Each row is a point on a tangle of strands that fork, close into loops and nearly touch. The rows are in no order.
In the rows, 128 means zero.
Two points are linked if the straight distance between their rows is under 95.5. Some points are linked to none.
Q_387: [ 86 170 112 115 103  79 155 229 118  80  67 101 147  76 140 129 172 105
  95 136 178 164]
Q_593: [118  87 180 174 148 100 106 102  87 144 156 111 140 143 141 123 107 123
 119 147  93 144]
Q_51: [114 108 137 180 160 178 103 128  68 152 110 151 161 115 147 114 116 142
 114 121 105 160]
Q_227: [179 112 135  74 105  92 162  82 167 106 148 113 107 100 116 127 111 135
 156 158 108  70]
Q_578: [ 68 114 113  72 112 103 118 174 160 152 134  88 119 199  93 151 160  86
  93 152 139 178]
Q_452: [116 164  97 140 116 114 111 161 153  75 100 124 135 123 125 114 154 125
 134 127 198 156]
Q_216: [113 160 150 182 138 135 137 115  78 155 114 179 139 119 153 117 113  85
 199  98 166 118]
Q_458: [149 127 117 147 138 211 137 183  75 127 121 134 178 129 205 121 180 151
 140 123 115 160]
Q_990: [ 95 118 142 112 136  80 121 116 145 147 149  92  95 154  87 122 117 130
 102 157 106 124]
Q_692: [140  55 103  87  79 152 138 107 179  92 170  61 125 144 144 114 155  96
 134 112 157 155]
Q_543: [108 122 131 165 125 103 154  85  67 136  92 165 150  91 123 108 128 107
 158 116 139 160]
Q_111: [ 92 138 101 147 119 118 135 161 114  68  86 134 144  85 126 120 176 138
 124 116 176 160]
Q_25: [123  71  92  75  89 122 128 136 166  96 133  87 144 142 110 114 157 104
 113 138 149 166]
Q_121: [108 162 194 177 128  31 143 103  86 160 141 169 124 159 120 149 105  71
 151 132 130 106]
Q_84: [140 164 124 187 148  62  76 128 119 114 127 129 110  94 117 113 100 108
 103 151 142 136]
Q_221: [157 163 125 120 148 190 119 130 135 166 114 167 123 120 122 136  91 166
 116 117 108  73]
Q_886: [131 134  71  51  89 131 141 119 200 116 113 127 109 151  99 133 156 134
 117 138 144 148]
Q_488: [ 84 149 185 185 165 188 100 147  91 118 131 125 122 139 141 160 104  99
 157  79 155 105]
Q_13: [111 139 164 161 157 104 116 135 106 185 140 146 142 171 119 145 104 150
 100 122  94 108]
Q_881: [187  75 104 136 106 121 157 139 122  75 126 101 174 120 166 118 176 113
 150 113 142 169]
Q_474: [187  97  70  84 122 101 118 121 164 103 127  99 130 102 119 103 126 116
  90 174 138 168]
Q_440: [ 75 121 178 196 154  85 116 101  92 157 126 126 128 120  99 142 102 120
 114 115 127 126]
Q_749: [ 84 105 137 122 128  96 103 143 147 127 180  63 112 197 126 129 136 100
 120 145 134 154]
Q_852: [198 160 161 109  92  99 172  87 135 125 135 176 125 126 124 138 115 116
 176 124 123  93]
Q_176: [133 135 129  85 143 125 128 120 160 177 162 132 113 142 128 118 111 171
 118 161  59  65]
Q_808: [124 163 154 166 171 190  80 156 120 151 144 137  94 111 151 133  80 119
 125  94 123  55]
Q_224: [206  46 140 143 143 149 134 105 140 122 147  84 163 145 185 102 136 117
 104 142  98 159]
Q_942: [ 84 130 116 137 152  99 109 151 130 142 105 132 146 166  96 142 141 161
  85 126 124 151]
Q_621: [ 58 133 146 188 158  81 113 135 100 121  83 112 133  99  87 145 135 124
 121 123 187 148]
Q_432: [ 94 153 130 121 134 122 116 140 170 158 173 114 105 204 122 144 121 135
 129 131 112 103]
Q_76: [155 151 162 107 171 222 128 131  92 190 126 172 102 116 114 130  91 159
 120 138 111  79]
Q_495: [152 138  73  33  92 127 128 143 206 105 127 100 104 149 122 134 164  81
 123 162 165 167]
Q_607: [174 149  98 122 123 113 106 131 160 115 146 135 129 156 141 126 121 141
 137 123 120 114]
Q_848: [ 94 117 165 176 177 206 114 160  63 154 120 143 167 149 142 141 129 133
 128 107 122 151]
Q_826: [199  90 115 146 134 113 111 137 124 108 156 110 161 162 180 116 152 125
 119 138 104 169]
Q_418: [129 148 126 168 126 107 102 117 123  93 127 136 124 113 120 124 124 129
 132 127 140 150]
Q_470: [115 116 128 127 122 124 115  93 146 100 138  98 107 103 106 112 116 137
 115 130 141 135]
Q_870: [ 94 163 110 147 156 178  85 133 138 116 154 113  74 102 145 121  83 128
 137 105 129  54]
Q_573: [105 112  92 107 100 183 136 119 156  69  97 132 124  97 117 126 152 144
 137  93 170 137]
Q_356: [ 62 113 146 146 138  81 122 160 129 117  80  95 136 126  76 137 143 113
  99 136 180 169]
Q_388: [125  94  96 167 156 162 104 128  75 138  97 135 178  90 156 105 153 159
  87 117 101 177]
Q_773: [171 116 114 117 121 169 167 179  82 145 123 141 181 150 184 121 203 152
 145 119 109 166]
Q_162: [173 113  66  56 106 115 122 129 199 104 148  79  96 116 144 111 134  86
 108 163 149 157]
Q_570: [139  97 100  84 126  85 123 136 143 152 170  89 122 200 114 141 126 125
  98 184  63 146]
Q_241: [ 69 158  89  87  97  92 155 248 119  98  95  97 160 120 141 133 188 113
  70 141 167 166]
Q_242: [ 47 113 122  74 108 122 135 149 182 125  75  94 119 127  63 120 140 104
  99 136 185 159]
Q_898: [101 127 186 182 143 163 107 102  89 131 127 135 127 113 132 135 102 111
 155 107 128 126]
Q_170: [181 126 174 115 108 110 160 103 120 172 137 172 147 178 123 145 126 134
 150 141  95 117]
Q_306: [139 129 108 113 152 137 109 104 157 125 161 121  76  58 147  96  93 148
 134 147  97  61]
Q_180: [ 94 114  84  99  95  96 138 199 116  78  82 107 159  62 129 113 164 118
  81 142 173 178]
Q_765: [106 185  97 106 138  92 114 160 176 141 142 125 109 200 110 155 136 130
 109 132 144 130]
Q_717: [130 155 200 147 129 172 138 111 115 115 129 151 104 100 129 152  95  95
 191  85 158  70]
Q_987: [ 96 172 154 151 157 193 105 149 133 105 133 130 108 148 131 168 100 106
 166  70 167  67]
Q_922: [ 83 115 109 130 126 109  91 149 148 107 139  83 129 167 119 111 142 115
 102 144 152 173]
Q_109: [140 108  92 151 140 207 107 149  91 113 108 131 174  95 187 106 153 159
 118 120 117 160]
Q_708: [161 145 132  78  95 138 160  86 173 125 135 136  94 124 111 135 110 156
 161 131 117  77]
Q_957: [ 64  88 151 147 135 158 149 150  90 129 102 123 161 149 108 148 158 155
 129  94 119 162]
Q_443: [159 160 135 113 100 122 177  81 139 125 100 188 126 113 100 145 122 142
 182 102 147 109]
Q_77: [115 127 118  72 113  92 133 121 175 126  96  97 100 109  61 115 103 115
 107 173 144 152]
Q_691: [ 65 135  66  99  91 121 147 214 111  92 124 103 160 112 156 128 189 148
  74 123 139 165]
Q_11: [118 100  65 127 105 130 138 165 100  81 101 104 171  57 158  95 180 136
  79 127 148 183]
Q_136: [133  80 106  85  94 158 161  84 145 120  87 145 129  98  75 126 131 161
 113 112 124 139]
Q_973: [191 175 158 122 118 101 148 106 128 157 147 187 107 124 144 129 102 124
 148 130 104  57]
Q_335: [113 144 196 153 139  71 144 114 100 180 150 159 123 168 118 155 105 116
 131 133 103  75]
Q_704: [113 141 125 116  87  93 203 170 101 108 116 141 159 164 130 163 204 125
 173  89 133 156]
Q_850: [165  86  96 105  92 102 151 138 137  81 111 120 155 121 114 124 167 122
 122 122 151 172]
Q_61: [163 175 102 139 138  93 120 120 141 135 121 174 137 138 110 136 114 151
 120 130 118 117]
Q_31: [194 115 108 136 137  92  95 116 155  97 177  84 122 129 172 113 116 107
 117 155 116 127]
Q_391: [112 102 159 143 140 194 140 149  99 152 113 140 152 166 133 137 139 150
 137 114 116 145]
Q_6: [154 160  86 108 116 129 113 105 185 101 128 126  89  76 111 103 101 140
 132 138 141 102]
Q_17: [ 95 173 100 121 125 107 116 160 185  94 131 109 110 164 129 140 144 121
 129 130 175 136]
Q_668: [173 144 152 146 141 157  90 152 123 159 167 135 138 176 178 120 113 144
 121 142  94 114]
Q_253: [109 189 109 171 149 145  80 131 157 120 128 139  90 119 127 138  95 127
 132  99 157  70]
Q_116: [ 57 110 135  87 122 106 139 114 170 134 100  89  81 113  49 125 117 133
 107 148 171 138]
Q_429: [192 157 141 102 128 108 124 126 137 163 155 159 124 135 145 129 102 150
 118 155  72  70]
Q_802: [142 165 163 150 131  45 157 105  78 164 140 199 149 169 135 132 100  79
 142 150 108 112]
Q_759: [ 80 137  96  66 122 132 131 112 182 157 149 106  83 149  99 134 130 131
 112 145 119 125]
Q_160: [119 155 125  91 108 132 165  98 190 134 106 136 103 142  68 151 111 161
 150 109 147  84]
Q_653: [126 185 125 191 145 122 100 117 122 105 120 166 108  79 137 131  97 108
 148  99 174  97]
Q_585: [182 153 120 181 144  75  91 102 102 127 148 146 128  97 154 111  97  99
 118 149 113 137]
Q_240: [ 53 107 136  89 117  86 121 171 152 136  99  88 121 158  68 132 142  88
  88 151 163 174]
Q_761: [161  72 134 120  94 151 139 120 156  88 166  85 152 170 167 125 159 112
 151 105 139 150]
Q_918: [150 131 105 118 131 106  91 135 161 126 185  89 107 167 168 120 129 122
 130 151 112 122]
Q_557: [ 95 111  94 108  81 131 171 189  95  99 125 118 169 130 144 132 200 149
 108  94 122 157]
Q_831: [178  87 162 132 151 162 126  74 111 123 158  97 117  59 170 101  98 116
 146 151 105  89]
Q_445: [146 143 164 153 131 187 136 124  90 119 121 172 125 107 155 134 115 102
 197  96 160 113]
Q_675: [144  55 165 111 105 176 173  87  96 153 104 136 154 135 114 129 133 144
 141 117 103 159]
Q_697: [177 156 144 125 123  66 166 122  92 165 125 195 156 193 125 142 129 108
 155 147  86 135]
Q_873: [137  98 175 131 139 186 120  95 101 156 140 125 126 117 132 118  96 145
 125 134  99 126]
Q_239: [157 173  91 130 117 143 114 113 163  72 113 157 109  93 122 128 111 143
 149 100 166 118]
Q_828: [ 48 121 133 176 149 121 167 141  68 159  70 139 164 130 110 158 173 156
 128  90 131 158]
Q_579: [111  97 152 127 155 173 107 106 126 147 164  95  99 100 145 106  89 145
 129 142  79  89]
Q_780: [134 127 162 144 129 109 140 128 115 155 130 153 148 181 117 138 133 147
 133 123  99 143]
Q_206: [186  89 139 135 105 162 136 155 123 100 139 112 165 154 191 129 173 116
 165 106 142 158]
Q_915: [115 160 147 131 124 182 129 111 155 102 131 140  88 119 112 155  96 126
 168  83 148  57]
Q_493: [ 90 124 106  99 140 125 105 110 167 137 150  87  74 111 101 104 114 137
 117 157 126 123]
Q_300: [ 35 119 117 184 154 112 152 129  89 138  60 130 146  93  87 160 155 143
 116  92 171 148]
Q_141: [159 121 155 174 148  91 111  96  77 161 130 155 142 113 146 107 105 108
 126 145  93 149]
Q_672: [132 121  94 104  98 167 160 187 122 114 120 135 179 168 169 135 190 174
 125  99 112 148]
Q_185: [122  86 108  81 111  89 129 158 146 135 158  85 127 217 106 142 154  79
 101 173 103 172]
Q_525: [177 131 135 140 135 149 114  74 132 124 140 136 102  47 154 103  80 134
 134 135 110  78]
Q_87: [145 147 212 121 135 151 158  90  81 173 147 167  97  84 136 117  91  95
 157 138 117  44]
Q_528: [ 99 146 145 175 151 154 142  93  53 166  95 177 146  96 131  99  97  95
 161 116 140 129]
Q_49: [157 181 132 123 139 103 139 135 147 178 125 180 135 175 104 164 111 162
 128 113 104  89]
Q_657: [156 168 132 149 156 213  91 147 112 142 129 172 128 119 146 128  92 138
 126 101 127  93]
Q_552: [136  93 158 114 152 135 115 125 124 165 169 111 118 124 154 109 104 164
 121 174  58  75]
Q_267: [ 86 141  99 112 158 142  83 116 170 117 173 108  54  79 147 106  94 130
 161 135 119  66]
Q_736: [128 147 176 137 152 163  90 153 119 169 173 130  91 119 163 118  87 131
 141 126 100  45]
Q_511: [175 135  94 142 131 101  77 127 159  73 158  76 108 103 174  99 122  93
 125 156 159 154]
Q_480: [166 155 100 158 100 138 126 125 138  66 114 154 123  81 156 125 137 116
 176 105 169 129]
Q_787: [161 113 114  94 108  77 121 133 144  95 101 109 118 105  83 118 118 110
 104 171 147 158]
Q_153: [117 123 131 131 120 143 159  74 126 123  77 154 119  88  78 139 115 155
 127 104 144 131]
Q_280: [137 131 191 126 148 180 141 114  91 195 119 168 125 129 115 137 100 139
 132 128 118 105]
Q_434: [114 122 104 148 119 123 154 117  91 100  93 152 151  79 128 120 166 132
 143 110 141 162]
Q_408: [155  95  53  95  88 143 174 159 113  94 101 115 173  81 153 117 192 149
 100 112 119 166]
Q_209: [177  91 106  92 105 150 151  76 156 124 122 132 124 106 119 125 114 158
 117 136 104 124]
Q_134: [137 143 138 133 125 152 169  55 110 139  94 187 119  80  98 128 100 126
 178 109 146 114]
Q_63: [ 89 145 116  75 120 147 130 125 189 158 181 104  77 181 127 153 143 138
 150 131  95 102]
Q_823: [190 126 111 110 112 108 140  71 150  97 122 131 106  76 111 115  97 140
 135 150 118 113]
Q_190: [101 122 107 149 146 115 110 112 119 132  94 142 128 114  84 125 129 166
  88 126 120 159]
Q_639: [169 175 127 176 128 137  89 125 117  94 141 168 131 100 174 126 118 108
 164  99 160 121]
Q_842: [144  94 137 181 137 131  93 149  93 102 150 104 161 155 183 119 161 124
 135 119 123 174]
Q_468: [137  78 147 113 129  89 132 120 109 157 153 102 157 185 106 139 128 133
  93 166  64 163]
Q_919: [102  96 183 142 140  74 124 119 108 147 164  91 128 176 107 136 116 129
 115 152  78 126]
Q_43: [102 152 135 148 138  99 171 100 117 165  81 172 138 137  76 163 131 143
 143 105 133 119]
Q_903: [ 55 123  96 130 134 119 103 180 146 140 129 103 152 189 114 129 170 142
  90 123 129 173]
Q_752: [120 158 148 113 159  92 131 129 136 196 143 155 124 180 100 159 103 163
  93 138  82  70]
Q_308: [197  59 161 142 156 173 126  94 125 140 164  77 134 108 186 105 112 117
 126 157  99 126]

A piece is two or more points that can be reached from each other along the links. Count, over all rows, the pieces, the separate loops (a circle has one, a figure eight two, a Y none), the forks (points with three links) and the tips (points with one).
pieces => 5
loops => 4
forks => 7
tips => 9

A tip is a point with one link. Name the tips that can be reached along the links from each point below, in the order of the rows.
Q_109 => Q_886, Q_898, Q_408
Q_49 => Q_511
Q_239 => Q_160, Q_736, Q_842
Q_922 => Q_749, Q_190

How many points has the smallest loop of links through each point below? Write - if it is on no loop.
Q_84 => 9
Q_253 => 25
Q_692 => 6
Q_51 => -
Q_697 => 7
